Each row is a point on a landscape with many peaks, with its height.
A climber steps from a point to the highest of its 4 nearest points, and stops where none of them is higher. Distance is the straight distance between rows; heights are no part of it.
k731 (h 125): 133 124 170 88 120 147 105 142 125 125 133 140
k983 (h 500): 143 136 54 82 115 96 144 147 131 100 111 127
k548 (h 112): 118 102 167 154 116 138 133 128 155 141 148 148
k760 (h 234): 111 114 194 110 143 176 93 132 144 134 129 118
k68 (h 478): 156 154 129 70 142 144 131 123 113 118 114 123
k203 (h 562): 109 137 70 157 110 73 138 137 115 106 107 122
k379 (h 382): 108 100 178 131 131 162 114 119 161 139 141 138
k244 (h 378): 107 122 79 180 116 73 120 116 112 108 107 118
k213 (h 345): 120 138 123 149 134 120 163 119 127 127 137 121
k659 (h 688): 107 132 74 148 118 98 146 137 126 109 104 120
k526 (h 374): 156 147 159 74 127 141 107 148 115 126 127 137
k254 (h 72): 125 129 187 96 134 175 81 152 139 134 120 121
k889 (h 354): 182 163 166 71 133 145 93 190 141 138 114 138
k357 (h 519): 112 140 96 148 133 119 160 123 132 118 114 115
k422 (h 274): 123 137 133 157 131 117 162 117 126 132 147 129
k761 (h 635): 128 132 64 99 118 111 148 140 136 106 104 125
k313 (h 98): 113 96 165 174 120 154 123 122 160 164 150 142
k673 (h 41): 121 113 157 119 124 132 139 125 134 126 151 147
k547 (h 403): 116 119 89 201 135 103 123 86 104 136 128 108
k939 (h 163): 124 108 146 192 106 124 128 123 131 154 158 144
k559 (h 341): 160 151 164 72 126 150 96 167 122 129 123 134
k752 (h 337): 124 131 109 194 132 107 140 98 103 143 134 110
k682 (h 466): 121 136 128 119 137 128 163 121 130 125 139 130
k272 (h 728): 146 139 101 78 140 142 139 119 124 115 106 120
k504 (h 674): 118 149 57 123 114 67 147 155 115 100 116 127
k926 (h 161): 123 114 154 155 116 127 143 127 140 135 155 148
k910 (h 719): 113 132 70 117 119 112 153 139 135 105 106 121
k310 (h 526): 117 143 62 142 108 63 139 144 111 103 110 123
k274 (h 173): 143 141 174 85 126 169 81 172 136 136 115 130
k128 (h 192): 113 100 178 116 125 155 110 128 148 130 136 142
k999 (h 783): 115 134 63 127 112 96 149 147 127 105 105 125
k97 (h 416): 155 149 147 73 133 142 118 135 110 125 126 137
k891 (h 237): 128 120 140 186 116 116 139 121 120 149 159 139
k268 (h 551): 111 105 210 139 158 173 106 111 154 159 167 120
k826 (h 77): 120 101 155 176 109 133 130 125 145 150 154 149
k803 (h 489): 132 134 81 92 132 130 147 125 134 109 102 122
k103 (h 445): 171 160 126 67 142 146 123 129 116 122 108 125
k225 (h 166): 123 116 152 170 117 122 141 121 137 141 155 147
k484 (h 177): 110 104 71 189 122 74 108 94 108 118 114 118
k499 (h 202): 111 95 170 153 122 151 125 121 161 149 145 142
k783 (h 756): 106 98 187 144 148 168 118 111 165 155 149 131
k57 (h 332): 125 133 124 191 127 111 143 102 110 139 146 122
k532 (h 308): 102 85 63 195 140 88 112 76 101 145 132 110
k147 (h 235): 143 134 170 78 122 157 92 160 130 127 123 137
k126 (h 577): 107 101 191 130 145 172 107 114 160 144 142 125
k580 (h 391): 106 104 186 119 138 169 101 124 152 136 134 127
k666 (h 272): 155 147 168 79 123 158 85 172 133 134 119 133
k837 (h 205): 122 122 147 148 123 122 152 123 132 134 153 141
k612 (h 369): 115 137 105 181 131 110 147 112 118 133 125 110
k669 (h 487): 128 136 132 106 138 136 153 119 124 123 135 133
k359 (h 745): 155 143 87 74 130 138 134 124 131 108 98 117
k471 (h 578): 107 108 207 129 153 174 103 114 154 144 152 122
k323 (h 644): 117 137 88 126 132 123 158 128 132 117 112 119
k400 (h 67): 122 114 174 98 122 152 108 135 135 122 134 140
k176 (h 766): 125 139 58 111 111 86 149 151 124 101 110 126
k409 (h 218): 125 126 141 175 123 116 152 118 126 143 150 134
k714 (h 78): 149 133 74 74 125 127 135 134 130 104 100 125
k138 (h 592): 135 136 103 88 140 138 149 120 127 118 110 122
k980 (h 187): 147 135 63 82 119 116 134 139 136 100 100 124
k364 (h 373): 177 161 158 69 137 141 100 164 122 130 119 138
k81 (h 278): 128 117 136 199 112 117 132 112 111 154 160 136
k217 (h 82): 117 112 180 103 129 166 91 139 143 128 125 131
k737 (h 532): 108 132 83 174 121 101 139 121 121 114 104 111
k222 (h 465): 130 129 142 102 135 130 152 124 124 124 142 137
k237 (h 377): 179 166 149 67 141 145 108 153 115 127 115 133
k764 (h 392): 113 108 90 203 138 105 116 78 98 146 140 105
k220 (h 92): 115 102 166 134 120 142 130 126 151 131 149 149
k631 (h 385): 169 160 149 70 133 142 106 152 112 128 121 136
k475 (h 328): 128 120 122 202 125 110 131 95 97 153 153 123
k146 (h 513): 126 138 119 104 139 134 156 121 123 122 127 124
k321 (h 335): 122 135 121 182 132 114 151 106 116 138 141 119
k446 (h 244): 160 145 170 78 129 165 83 187 146 137 113 128
k404 (h 576): 132 162 47 106 125 59 156 148 107 106 112 124
k503 (h 376): 109 104 78 199 135 94 112 83 103 136 123 107
k582 (h 424): 112 127 90 194 131 101 133 99 112 126 113 105
k895 (h 549): 138 141 124 83 141 140 146 120 117 118 119 122
k211 (h 422): 135 133 148 87 129 136 132 127 117 121 140 138

For each start below, name every point that the climber comes to, in order.
k217: k580 k126 k783
k225: k409 k422 k213 k357 k659 k999
k254: k147 k559 k526 k97 k68 k272 k359
k895: k272 k359
k980: k761 k910 k999
k673: k222 k146 k138 k272 k359

Two climbers start at each pair of points below. Name the first point that both come to, or write -.
k274, k669: k272
k128, k682: -
k582, k323: k999
